Each row is a point on a landscape with many valleys, with its height.
A ball rolls from a point to the lowest of its 2 nearest points, and stops where none of them is lower. Distance is the straight distance between rows; heights are no part of it.
Mena: [100 111 130 179 174 188 178 148  84 164  77 152 183 170 122 161 144 132
 135  68 114 164 145 150 102]  (h 517)
mapam: [156  68 157 101 107 115 115 137 180 107 147 124  54 118 195 127  94 154
 133 111  95  73 136  49 133]  (h 688)
vin: [128 130 119 151 159 174 161 131  85 148  71 154 188 166 115 160 124 104
 148  87 137 184 150 176 106]  (h 566)
kipab: [133 121 159  83 130  98  67 107 159  78 140 119 111 130 179  97 146 196
  75 123 114 100 110 113 131]  (h 456)
Rol: [155 132 143 105 126 142 104  99 155 103  92 139 116 147 200 112  91 137
 148  92 135 145 149 114 124]  (h 716)
Votep: [174 138 109  69 116  54  90 131 145  93 105 116 152 108  62 164 174 138
 123 160 139 133 107 175 134]  (h 681)
sisat: [114 161 120 146  88 118 178 158  90 141  75 145 183 133  57 151 156 112
 168 111 175 156 140 137 124]  (h 271)
zum: [121 138 187 106  81 120 126 110 169 150 148 132 108 122 230  86  79 160
 123 128 155 115 141  70 172]  (h 544)
rel: [160 130 172  97 145 149 120  96 156  87  77 150 112 163 212 102 101 182
 138  62 145 125 118 100 103]  (h 730)
bivi: [130 130 108 136  89 144 120  97 138 102 132 104 147  84 124 105 134 111
 107 155 144 129 134 165 155]  (h 347)
Pamed: [130 160 123 137 142 163 163 121  83 150  91 132 185 133 115 147 116  85
 146 121 166 170 141 182 131]  (h 613)
nupu: [102 160 140 129  53 101 127 125 108 104 116 142 141 107 122 100 150 161
 139 125 174 135 147 102 148]  (h 519)
foz: [106 180 184  72 148  88 125 131 130 184 158 155 114 142 187 114  91 149
 112 154 150 120 108 102 139]  (h 783)
Gime: [165 114 143 100 108 132  98 109 169 127 118 131 107 125 216 118  77 122
 142 129 122 137 155 113 148]  (h 702)
Kero: [129 129 136 100 199 141 113  95 144 105 150 130 108 151 153 128 132 148
  61 126  95  81  96 141  96]  (h 478)
bupav: [ 94 163 142 128 116 132 130 126  89  90  90 160 164 152 118 109 173 166
 124  89 163 139 128 131 115]  (h 788)
Resi: [135 156 121 140  53 130 156 143 100 125  64 141 175 113 100 118 140 101
 177 111 191 176 153 143 140]  (h 400)
bonov: [105 142 160 121 113 115 135 133 135 112 131 142  76 150 163 119 125 179
 132  95 136 107 124  72 121]  (h 756)
vog: [162 117 173  52 134  69  98 150 161 162 145 153 101 125 219 136  88 117
 131 170 112 100 127  73 142]  (h 586)
mifir: [138 152 109 143 116 142 174 120 115 170 154  88 156  69  98 141  99  47
 141 179 156 140 124 190 152]  (h 695)
Moma: [130  92 113 157  49 129 129 132 158 142 159 100 116  73 134  99  99  99
 133 166 126 128 165 110 187]  (h 350)
vipu: [125  96  99 186  67 128 138 150 143 169 157  94  96  88  99 110  97  81
 155 158 121 143 154  99 170]  (h 424)
Lun: [120 156 134 126  40 103 137 139 107 121  80 149 153 119 134 107 131 125
 169 113 187 165 161 109 156]  (h 473)
Runa: [117 103 112 152  87 112 123 151 133 117 150 118  70 128 113 134 133 130
 152 116 120 124 152  79 138]  (h 600)
palon: [ 83 178 141 144 109 142 135  94 117 109 154 105 177  74 103  76 170 160
  74 156 164  95 101 175 126]  (h 352)
nanar: [106 174 161 105 130 148 113  82 108 106 119 127 180 118 184  66 138 154
  87 117 180 140 111 161 143]  (h 459)
vopu: [ 88 162 121 160 104 132 144 113 119 101 154 115 151  92  64 104 183 164
  91 152 135  97 109 150 122]  (h 273)
povos: [118 113 113 173 132 173 140 136 119 144 119 131 121 149 118 126 105  88
 156  98 117 162 145 122 128]  (h 632)
lanod: [ 74 145 132 184 155 140 187 155  96 177 164 144 126 137  68 160 146 134
 121 136  95 110 124 122  98]  (h 428)
gar: [ 71 106 121 205 178 190 182 155  99 179 138 134 146 150  76 147 145 136
 115 110  85 127 127 135 105]  (h 301)
pego: [152  85 190  72 106  77  98 152 177 114 142 135  78 124 215 128  95 174
 123 124 114  79 130  42 143]  (h 697)
lago: [125 109 109 168 193 200 155 106 118 157 150 105 136 131 142 133  90  66
 121 126 109 136 126 171 126]  (h 349)
zeg: [ 98 141 127 138  82 103 137 140 114 115 145 129 103 127 106 124 141 158
 137 124 141 118 145  96 137]  (h 559)
kideg: [127 114 105 158 182 145 143 151  96 143 108 134 162 157  52 178 158 125
 132 110 101 152 121 168  98]  (h 458)
sefa: [155  88  84 148 176 136 102 147 119 102 108 114 135 167  65 158 158 110
 137 109  94 151 117 157  99]  (h 384)
buvol: [141 118 120 106 201 161 131 103 130 133 157 123 104 142 155 142 114 103
  87 136  90 103 109 152 106]  (h 454)
mizet: [135 108  88 174  83 166 134 117 135 103 113  83 160  83  84  93 143  92
 128 140 149 146 130 171 144]  (h 409)
fom: [158  92 147 117 115 138 127 112 185 149 152 131  87 104 218 112  59 112
 134 140 107 106 150  79 158]  (h 687)
Losi: [203  74  84 119  95  99  71 149 160 118  95 103 138 104  95 148 112  80
 180 151 116 173 149 148 151]  (h 617)
bufuv: [117 165 175  99 122 135 108  93 133 109 113 136 151 138 200  72 117 174
 108  98 169 137 120 121 140]  (h 496)
vidig: [139  92 109 145 119 142 114 130 151 110 133 121  75 143 145 122 113 128
 143 108 102 125 141 101 123]  (h 639)
nodat: [114 150 136  96 157  67 131 149 111 144 182 151  89 125 102 153 154 143
 118 169  97  81 104  95 105]  (h 542)
Sudad: [ 98 156 163 121 132 119 139 127 105 108 116 157 122 170 133 128 147 178
 128  88 142 123 121 106 103]  (h 772)
nudon: [182  76  82 117 140  81  99 180 131 173 141 129  88 123 102 171 114  52
 179 171  91 143 136  93 133]  (h 659)
suvem: [107 138 127 143 185 171 156 118 117 145 157 131 127 139 134 139 117 109
 104 136 105 108 117 156 113]  (h 417)
mosi: [122 144 119 122 139 122 146 141 110 159 140 147 105 139 117 156 115  97
 144 144 116 129 134 125 124]  (h 720)
busi: [106 119 117 137 121 138 115 108 130  74 136 126 120 137 126 106 164 164
 104 109 117 110 124 132 115]  (h 411)
Vudus: [118 160 186  67 160  80 135 146 129 166 149 164  82 155 182 132  97 152
 120 132 128  98  97  67 118]  (h 773)
Kez: [ 89 139 132 168 167 172 191 141  75 170  88 154 216 138  86 169 160 138
 117 101 129 151 136 180 110]  (h 457)
Vudu: [134 118 125 112 113 120  76 105 153  56 119 126 124 127 157 105 160 175
  97 103 125 114 130 130 121]  (h 438)
zam: [118 151 138 103 174 120 141 142 113 151 132 161  97 172 131 160 121 129
 132 114 111 115 115 111 101]  (h 744)
bip: [141 141 183  81 122 104 129 128 158 171 142 152  93 132 225 117  62 134
 136 146 137 105 136  69 156]  (h 567)
duri: [ 94 154 116 154 104 120 150 123 122 133 173 108 126  85  76 115 144 130
 107 175 126 100 128 139 138]  (h 174)
lokaz: [179 139 112  75  64  70 108 136 157  93  81 100 174  84  74 143 163 123
 146 162 170 135 117 170 146]  (h 700)
Dadum: [166 117  98  85 136  64 121 163 120 178 148 147 107 114 109 177 121  59
 155 205 101 123 128 107 134]  (h 614)
vebad: [108 127 103 151 142 135 126 125 119  97 137 130 140 137  80 139 170 145
 109 120 120 122 117 152 109]  (h 362)
Piza: [168  89  82 154 129 160  84 122 129  96  74 109 156 141 108 114 132  97
 165  98 121 190 145 161 114]  (h 514)
kef: [ 83 168 147 135 126 156 137  84 113 102 141 123 163 114 147  79 152 157
  85 129 156 119 115 150 130]  (h 415)
nugo: [198 119  89  66 144  77  70 121 136  90  97 122 150 127  89 168 153 113
 130 153 124 147 128 180 125]  (h 664)
Feden: [122 169 171  81 142 118 119  96 125 160 150 126 135 120 214 102  89 133
 108 149 156 131 125 136 156]  (h 796)
Fede: [145  93  70 163  95 109 114 158 127  73 110  87 144 113  23 140 200 135
 162 112 139 141 118 138 116]  (h 390)
Ralus: [115 168 119 141 137 149 168 117  94 157 129 117 173 100 106 144 119  73
 133 157 160 146 126 186 137]  (h 654)
tinin: [122 118 128 134  74 126 122 110 154 118 155 111 128  84 150  99 116 131
 108 159 132 113 154 125 175]  (h 294)
zir: [204  99  94  75 107  80  71 128 152 101  93 126 139 117 112 162 127 102
 159 156 120 158 145 155 141]  (h 645)
puzi: [149  89 134 130 129 150 138 133 170 133 143 130  58 128 188 118  77 120
 139 113  99  98 129  69 122]  (h 669)
Felo: [133 135 167 100 112 117 114 123 137  94 100 149  97 169 190 116 125 183
 152  67 149 125 133  73 111]  (h 742)
lan: [133 129 120  95 123  57 125 162 122 160 169 147  85 118 114 161 133 108
 135 182 109 101 129  84 134]  (h 574)
seza: [ 96 127 102 190 107 131 148 150 123 152 183 111  96 105  73 122 137 118
 128 154 109 110 128 111 127]  (h 303)
mazav: [154  76  69 170 150 134  97 156 120  78 103  91 146 149  34 144 189 132
 146 100 112 150 113 152 104]  (h 302)
Rof: [120 139 159  94 173  96 146 152 126 142 153 157  66 161 152 151 117 148
 126 124 107  83 108  75 102]  (h 760)
bosad: [129 122  99 160 121 137 138 153 118 153 123 123 127 134  76 149 122  87
 162 135 126 160 137 141 132]  (h 682)
zaris: [107 128 104 176 169 195 158  98 108 142 150  95 165 100 115 130 120  80
 101 141 123 139 125 190 126]  (h 265)
kam: [125 124 153  82 175 111  96 107 150  89 153 127  84 148 164 113 146 178
  72 115  98  76  87 109 102]  (h 474)
mivib: [105 106  96 207  83 140 153 150 129 171 165  82 107  85  51 112 119  83
 147 168 127 135 132 114 157]  (h 420)
fon: [162  84  77 167 102 166  90 112 140  94  93  91 160 105 102  96 130  90
 148 124 132 168 142 168 140]  (h 464)
fatek: [ 89 109 105 203 163 191 165 132 113 163 150 108 150 131  83 123 132 104
 115 132 109 137 120 161 122]  (h 122)
Gegom: [ 86 158 139 143 163 114 157 142 107 147 175 153 106 140  87 152 148 156
 111 142 100  87 118 111  95]  (h 498)
kuno: [132 147 155  76 161 125  96  89 146 121 143 121 131 129 195  98 111 141
  84 145 136 116 109 145 138]  (h 807)
mim: [100 160 131 147 139 129 179 146  80 146  93 158 191 145  59 171 165 136
 138 114 146 149 125 169 108]  (h 389)
zap: [140 113 200  64 118 100  97 127 177 122 136 137  90 134 221  92  95 197
 112 111 132  96 102  67 143]  (h 705)
ladet: [186  89  74 136 133 129  82 143 137 120  82 112 126 141  89 147 118  84
 181 122 117 180 146 151 127]  (h 571)
Kegi: [101 103 121 190 159 188 166 148 101 162 102 135 138 170 121 146 114 113
 151  75 109 161 134 123 112]  (h 576)
far: [103 157 178 122  90 140 136 104 149 127 135 139 111 138 209  69 103 180
 114 101 162 115 125  81 150]  (h 523)
meko: [166 140 126  74 199 125  87  83 132  99 113 130 139 159 155 144 130 131
  81 118 113 120 114 189  98]  (h 507)
Piten: [111 148 116 140 179 132 141 131 102 131 134 140 163 145  65 174 172 145
 108 127 110 122 112 170  94]  (h 418)

For each start below, name the point where the ball stops.
Sudad: puzi
zir: tinin
Dadum: fatek
Feden: Mena
meko: fatek
nudon: fatek
bip: duri
vidig: sisat
zap: duri
kuno: duri
Kero: fatek
